A landscape with many valleys, sampled at points; each row gives a point and its height.
A ball rolls from a point to the lowest of its 2 nearest points, and stops where none of them is lower. Distance is the straight distance between rows; heights are no part of it.
Z367 (h 329): [ 46  26  28 -22 -23 -45  36  16  15  48   7 -10 -35   3  35  15   2 -33
  21  -8   1]
Z241 (h 244): [-28   8  -1   0 -27  30  30  18 -27   9  20  45 -26 -24  40  -1  10  -3
 -30 -28  -5]
Z791 (h 627): [ 26 -11   0   5  27   6 -39 -20  13  38 -28  -2  -3 -56 -22 -18  50  -4
  28 -21   4]
Z911 (h 465): [  3 -43 -15   9 -22 -58 -37 -31  21 -29  21 -41  34  11 -12  -5 -27  37
 -11  26 -18]
Z483 (h 235): [-14  34  14 -13 -20  -8  35 -11   8   2   0  25  -8 -20   1  30 -25   2
   0   4  27]
Z11 (h 883): [ 16 -47   3 -25   8 -33  -8 -29  14 -15 -11  -5  23 -19 -19  -4 -15  -5
  -1  38   2]
Z673 (h 317): [-33 -15  -2  38  22  32 -53  23   3  16   6  35 -20 -20  -5  -1  77 -25
 -15 -42   8]
Z915 (h 232): [ -8  10   3  -5  -4  -8  21 -16  20 -20   9 -16   3  43  17  -8 -25   8
   2   9  19]
Z852 (h 621): [ 17  34  25  45  23   2  -8  29 -28   7  15 -13  -5  -3  15  17 -13 -36
  15  -1   2]
Z648 (h 404): [ 22  54  17 -13  -2 -18  27  11  16  23 -12 -16  -9 -20   3   8 -12   6
  44  13  -3]
Z518 (h 608): [-42  38 -26  -6   0  16  57  20   0 -21   1  19  -6  32  31  12   1 -19
  -9  17 -13]
Z539 (h 322): [ 15  51  11   8  -4 -11  12  -4   4   4   8 -11   5 -13   3  12 -37  13
  14  10  18]
Z783 (h 531): [ 13  26  -6 -18  -5   2  37 -16  -6  -3   5  -1  22  -1  27  -3 -20   1
   0  56 -11]
Z499 (h 633): [  0 -65 -15  12 -12   4 -31 -37   1 -32  -4   9  19 -10 -12 -19 -24  40
 -35  18  -1]
Z986 (h 159): [ 21   0 -21 -43   9   1  14  -5 -24 -26   0  21  52  -5 -24   2  -2  -4
 -17  51   5]
Z618 (h 270): [ 54   6  -1   5  -8 -33   9  -5  14  12  12 -49  -9   3  -3 -16 -51  40
  22  16  -5]
Z874 (h 564): [ 14   3   1  -9  37  -8 -10   8   4  24 -12  -5   9 -37  -4 -18  55 -33
  33 -11   1]
Z660 (h 240): [-20   1  17  16 -14  37 -25   8 -21   9  12  68 -16 -22  -9  27  26 -17
 -27 -26   7]
Z644 (h 493): [ 22   1  -9  -9  29  -3   4   5   1  10  -4 -11  35 -21   0 -12  35 -30
  15  24   3]
Z671 (h 790): [-28 -13  -8 -16  13  21  31   4 -14 -22 -14  47 -10  -7   8  -1  25 -16
 -18   0  11]
Z912 (h 388): [-35  -7 -27   8  23  33 -23  -4 -23 -36  -8  -1  41  14  -5   0   9 -20
 -18  11   1]
Z846 (h 305): [ 12 -13   0 -22 -26  -1  42 -12  20  -6  23 -17  -5  59  32  -6 -30  -3
  -7   5   4]
Z624 (h 751): [  1   8 -13 -43 -42   3  23 -41 -10  -1 -15  46  16 -15  14  20 -18  -1
 -27  27   2]
Z728 (h 321): [-36  24  -7   6 -16  34  41  22 -13   4  33  12 -14  13  58 -18  -3  -8
 -12 -31 -10]
Z947 (h 226): [  8  -4  -2   8   8  18 -48   5  -9  19  16  14  24  -8 -20  -5  53 -23
   9 -38  -5]
Z622 (h 536): [ 48   5 -18  23  19  -4 -60  -8 -12  29 -38 -44  -2 -26 -41  -6  20   1
  51 -45 -19]
Z779 (h 600): [ 20  44  13  52  19  -9  -3  40 -25  16  14 -38 -26   2  17   5  15 -18
  33 -27 -14]
Z236 (h 735): [-23 -34  17   0  10  12   1  28   2  22   8  49 -47 -29   7 -15  70 -22
 -14 -38  -8]
Z356 (h 467): [-33  65 -12  19  25  32  17  32 -13  -8  17 -21  16  52  16  13  -1 -21
  -8  41 -22]
Z389 (h 288): [-24  -7  10   8   2  40 -40  -8 -15 -13   4  42  20 -33 -33  23   9  -8
 -27  -8  -4]
Z36 (h 295): [ 18  -7  15   9  -2 -14 -16 -14  20  -6   6 -29 -10  35   1 -10 -13  16
  20  -8  18]
Z112 (h 424): [-44  12 -22  -9 -18  24  12 -14 -33 -42 -16  40  26  15  -8  20 -15   3
 -30  26   1]
Z515 (h 403): [  0  28  10  16  -5   7  -1   0  -6  -8   9 -10  33 -15 -20  10 -25  18
  13   7  -7]
Z132 (h 341): [ -3 -32 -40 -33   5 -14  -6 -24 -20 -40 -21  24  37   1 -26   7 -12  17
 -32  50   8]
Z860 (h 421): [ -2 -17 -12  46  12  12 -45   3 -13   3   6 -77  17   8 -28 -19 -14  22
  24 -19 -35]
Z720 (h 334): [-20 -28 -14  17  22  31 -52   8 -19 -27  17 -21  40  24 -19 -15   2 -17
 -12  -8  10]
Z617 (h 708): [  4 -13  20  14  -9   5   9   1  16  33  -4  61 -55 -55  30   2  56 -21
 -10 -24   1]
Z169 (h 323): [-19  -4  37  25  -8  16   5  29 -10  10  -6   1 -37   3   0  -3  -6  12
  11 -57  -7]
Z532 (h 272): [ 12 -32  14  17  22  27 -65   1   9  24  -1  24  -7 -16 -29   2  64 -23
  -4 -49   5]
Z540 (h 118): [ 51   1  -1 -19   7 -37  10  -4  21  22  11 -29   6 -19   5 -14 -21  18
  21  28  18]
Z224 (h 402): [ 15 -34   8 -20 -25  15  15  -8  -6 -10  29   1   6  35  13  -8 -43   7
 -31   9 -13]
Z266 (h 374): [ 20  38  33   8 -12 -30  51  24  14  36   5 -26 -41   5  37  17  -4 -29
  16  11 -20]
Z702 (h 381): [ 14 -16   1  13  -5 -40 -39 -40  20 -28   5 -35  36  23   1  -8 -23   7
   1  33  14]
Z465 (h 609): [ 17  24   9 -15  18 -42  -2  10  20  41 -19   1 -14 -35  11 -15  68 -23
  44 -19  -5]
Z268 (h 516): [-38 -21  -3   5  10  20   4  24  -7 -45  18 -24  17  39 -10 -13 -43  34
 -13   8 -12]
Z102 (h 492): [ 48   6 -12   8  17 -16 -25   3  -6  40 -56 -21 -36 -30 -26 -16  36  13
  63 -50 -15]
Z69 (h 158): [-16  24  11 -19 -24  -2  33   9   6   3   0  59 -32 -23  10  39  18 -15
 -16 -15  19]
Z211 (h 416): [-41  39  -7  24  28  33  22  31   5  -3  10 -34 -15  76  18   3 -37   4
  -8  43 -23]
Z128 (h 558): [-51 -54 -14   7  -4  17 -19   8 -17 -38  13 -13   3  22  -7 -22 -52  41
 -28 -20   6]
Z275 (h 677): [-38   3 -18 -20 -10  26  62   0 -11 -16  -9  -2   5  29  18  -6 -21  12
 -17  25 -23]
Z677 (h 490): [-10 -33 -36 -36 -31 -21  38 -16  33 -37  25  -9  10  39   2   2 -45  36
 -34  27   7]
Z563 (h 418): [ 47  19   5 -48 -15 -26  26   7  41  27  17 -23  -3  44  24   1 -16   2
  25  17  16]
Z641 (h 356): [-30  -7  -8  -5 -23  32 -19 -28 -25 -23 -12  40  19  -6 -31  28 -12  17
 -27  15   3]
Z595 (h 204): [  6  17  26  -1 -23   7   2   8  -3  27  14  42 -17 -17  -7  29  18 -21
 -22 -31  13]
Z458 (h 821): [-11 -20   1 -20  18   6   7 -14   6 -13 -17  32  10  -7 -18 -12  12   3
   0   2  29]
Z328 (h 457): [-45 -23   0  -5 -12  44 -25  -3 -38 -29 -17  52 -31  10  23   7  -1  10
 -58 -12  37]
Z200 (h 781): [ 23 -20   0 -37 -14 -33 -43 -29  37   3  -4  19  40 -35 -45  11  -6  29
 -10  22  26]
Z790 (h 422): [  4 -35 -10 -27 -26 -49  16 -25  45 -20  17 -17   8  15  -8  -2 -36  40
 -11   7  19]
Z949 (h 437): [-39  -3 -19   4   5  14  -8  -5 -44 -49 -17   1  24  37  -4  14  -6   0
 -30  22  -9]
Z59 (h 691): [  9 -19  -3   1  23  23 -39 -26   9  22 -19  21  27 -56 -36   2  35  -5
   3   4   0]
Z130 (h 427): [-25 -37   0   5  -5  30 -17 -12 -32 -21   3  31 -17  -3   2  -3 -22  11
 -55   0  26]
Z364 (h 448): [ 52  25   8  12   7 -25   7   7  -9  39 -35 -35 -49 -10   0 -12  14   6
  48 -41 -22]
Z352 (h 373): [ 40  10   0 -35 -37 -20  40   2  33  21  19  -5 -24  39  26   6 -33 -12
  -3   0  26]
Z430 (h 509): [-26  38 -14  26  28  28   1  37 -19 -11  24 -28  17  23   9  -1   9 -35
   8   8 -21]
Z734 (h 405): [ 39  40   0  26   7 -21  24  21  -5  37 -12 -43 -43  10  12 -11 -21  23
  49 -20 -28]
Z492 (h 364): [ -8  34   1   3  10  14  39  19  36  17  12 -27  -6  71  20   8 -27   0
  -4  44 -20]
Z215 (h 746): [-36 -28  -5 -21   9  24  40   5 -12 -15  -9  18   3   1  13 -22  -2 -10
 -12   9 -21]
Z171 (h 280): [ 44  12  35  -8 -29 -28   5   6  -2  33   1  -8 -16  10  17  -7   5 -17
  29 -27 -10]
Z46 (h 466): [-39  -1 -12  11  20  41  18  29  -8 -23  10 -36  13  59   8 -10 -31   7
 -11  32 -23]
Z9 (h 358): [  3 -13  10  35  10   0 -17  -6  -2 -13  -1 -56  12  19  -7  -7 -22  -2
  26   0 -14]
Z50 (h 361): [-22  15   5  16 -15  13  32  17  -2   5   8  -5 -17  12  19 -12 -10   1
  10 -33  -5]
Z903 (h 645): [ 17  16  14   3   4 -26  -2 -11  16  27 -29  15 -44 -53  24 -14  60 -13
  28 -27   6]
Z243 (h 372): [ 23  20  -6 -19  15  -5   2 -10   0 -10   5  -3  42  -5  12  -5   6 -24
   0  55   1]
Z602 (h 678): [  9  15   7  11 -19 -37  -3  -4  37  39 -19  47 -71 -53  29   6  74 -17
  13 -38   9]
Z587 (h 551): [-30  23   0  25  14  20   9  27 -33 -10  18   4   2  -8  24  -1  33 -34
  -1 -18 -19]
Z57 (h 304): [-11  -1   4 -27 -40 -15  25 -26  27 -19 -14  21  -3  -9  -2  29 -30  15
 -19  -5  42]
Z936 (h 299): [-23  17  -3  -1   6  -4  29  -9  38 -18   0 -43  12  63  10   3 -20   5
   9  34  -7]
Z489 (h 262): [ 61  13   0 -22  23 -28   2  10  21  38 -16 -23  -6 -35 -10 -19   5  23
  41  -2  15]
Z610 (h 480): [-55 -15 -16  -6   0  39  -9  11 -63 -39 -40  74 -22  18   7  26  10  -4
 -71   0   7]
Z789 (h 483): [ -2 -28   9   2 -15  21  -5  -7 -20 -13  19  10   2  -1  -6  -9 -29   2
 -13   0  -5]
Z385 (h 739): [ 23 -24   5 -23  20   5 -42 -15  19  22  -9  23  29 -45 -38   7  13  22
  -4  18  26]
Z187 (h 580): [-12  26   6  46   6   2  -5  46 -25  11  19  -4 -34 -13  22  -9  36 -23
  18 -35 -18]
Z225 (h 845): [ 10 -57  18 -28  12  -9  -5 -21   0 -11 -20  30   0  -2 -22  -3   2  -4
 -19  16  17]
Z537 (h 236): [ 17  27  33 -10 -25 -13  -4   5   6  25  16  22 -13  12  19  20  11 -22
   4 -32  22]
Z127 (h 446): [-21 -30 -36 -30 -15 -25   7 -33  -3 -51   2   7  25  28  -2   9 -25  36
 -37  37   3]
Z442 (h 354): [ 68  22  11  18  17 -27  14   8   7  31  -5 -57 -26  14  -2  -8 -40  34
  42   1 -18]
Z68 (h 355): [-60 -11  -1  33  10  28 -31  25 -29   2   0  33 -19 -33   8  -2  65 -31
 -24 -32  -5]
Z79 (h 362): [ 16 -15  12 -29 -19 -29   7 -29  41  -1  -9   8  -3 -12 -19   0 -21  32
   5  -7  38]
Z16 (h 283): [  5  -2  -7  10  10  21 -46  -7   3  -5  20 -14  40  14 -33  -7  13  -8
   6 -27  -1]
Z782 (h 482): [ -1  56   3  14  22  -6  25  23   5  17   4  -4   3 -31   5   0  21 -14
  33   8  -4]
Z314 (h 559): [-13 -59 -16  23  -6 -21 -51 -38  13 -32  13 -22  35 -29 -27 -14 -20  37
 -13  16  -6]
Z451 (h 921): [ 20 -54  18  -1  25 -33 -29 -23  22   0 -27 -15  14 -37 -36  -6  -1  -2
  13  14  13]
Z347 (h 552): [-23  42   3  -7   5 -10  49  18   7  -4  -1  11   4   3  18   7  16 -32
  13  27  -6]
Z607 (h 297): [-23 -16  18   9 -20  29   9  40 -24   7  16  33 -41 -16   5  -3   4  -2
 -13 -55  -4]
Z890 (h 656): [  8  17 -11 -33 -31  -6  35 -18  -7  -2   1   9  16   5   6  26 -46   8
 -24  52  -2]
Z142 (h 474): [ 21 -23 -15  29  12 -29 -52 -16  11  -4  -3 -87  32  13 -42  -9  -7  17
  35 -15 -28]
Z28 (h 518): [ 42 -30 -23  25  12 -15 -62 -12  -5  16 -28 -65   8  -9 -52 -11  -2  20
  36 -43 -21]

Where does a ball stop that starts at each point below?
Z268 -> Z915
Z779 -> Z915
Z622 -> Z540
Z28 -> Z915
Z617 -> Z243
Z225 -> Z539
Z385 -> Z243

Call two points neighbours if one is among the 2 nearest of the other. Go from one point of each pair to the other, from neighbour to neighbour, staying as low as possible. Name the highest point that can't be avoided.
Z539 and Z540 -> Z648
Z243 and Z540 -> Z677
Z540 and Z947 -> Z949
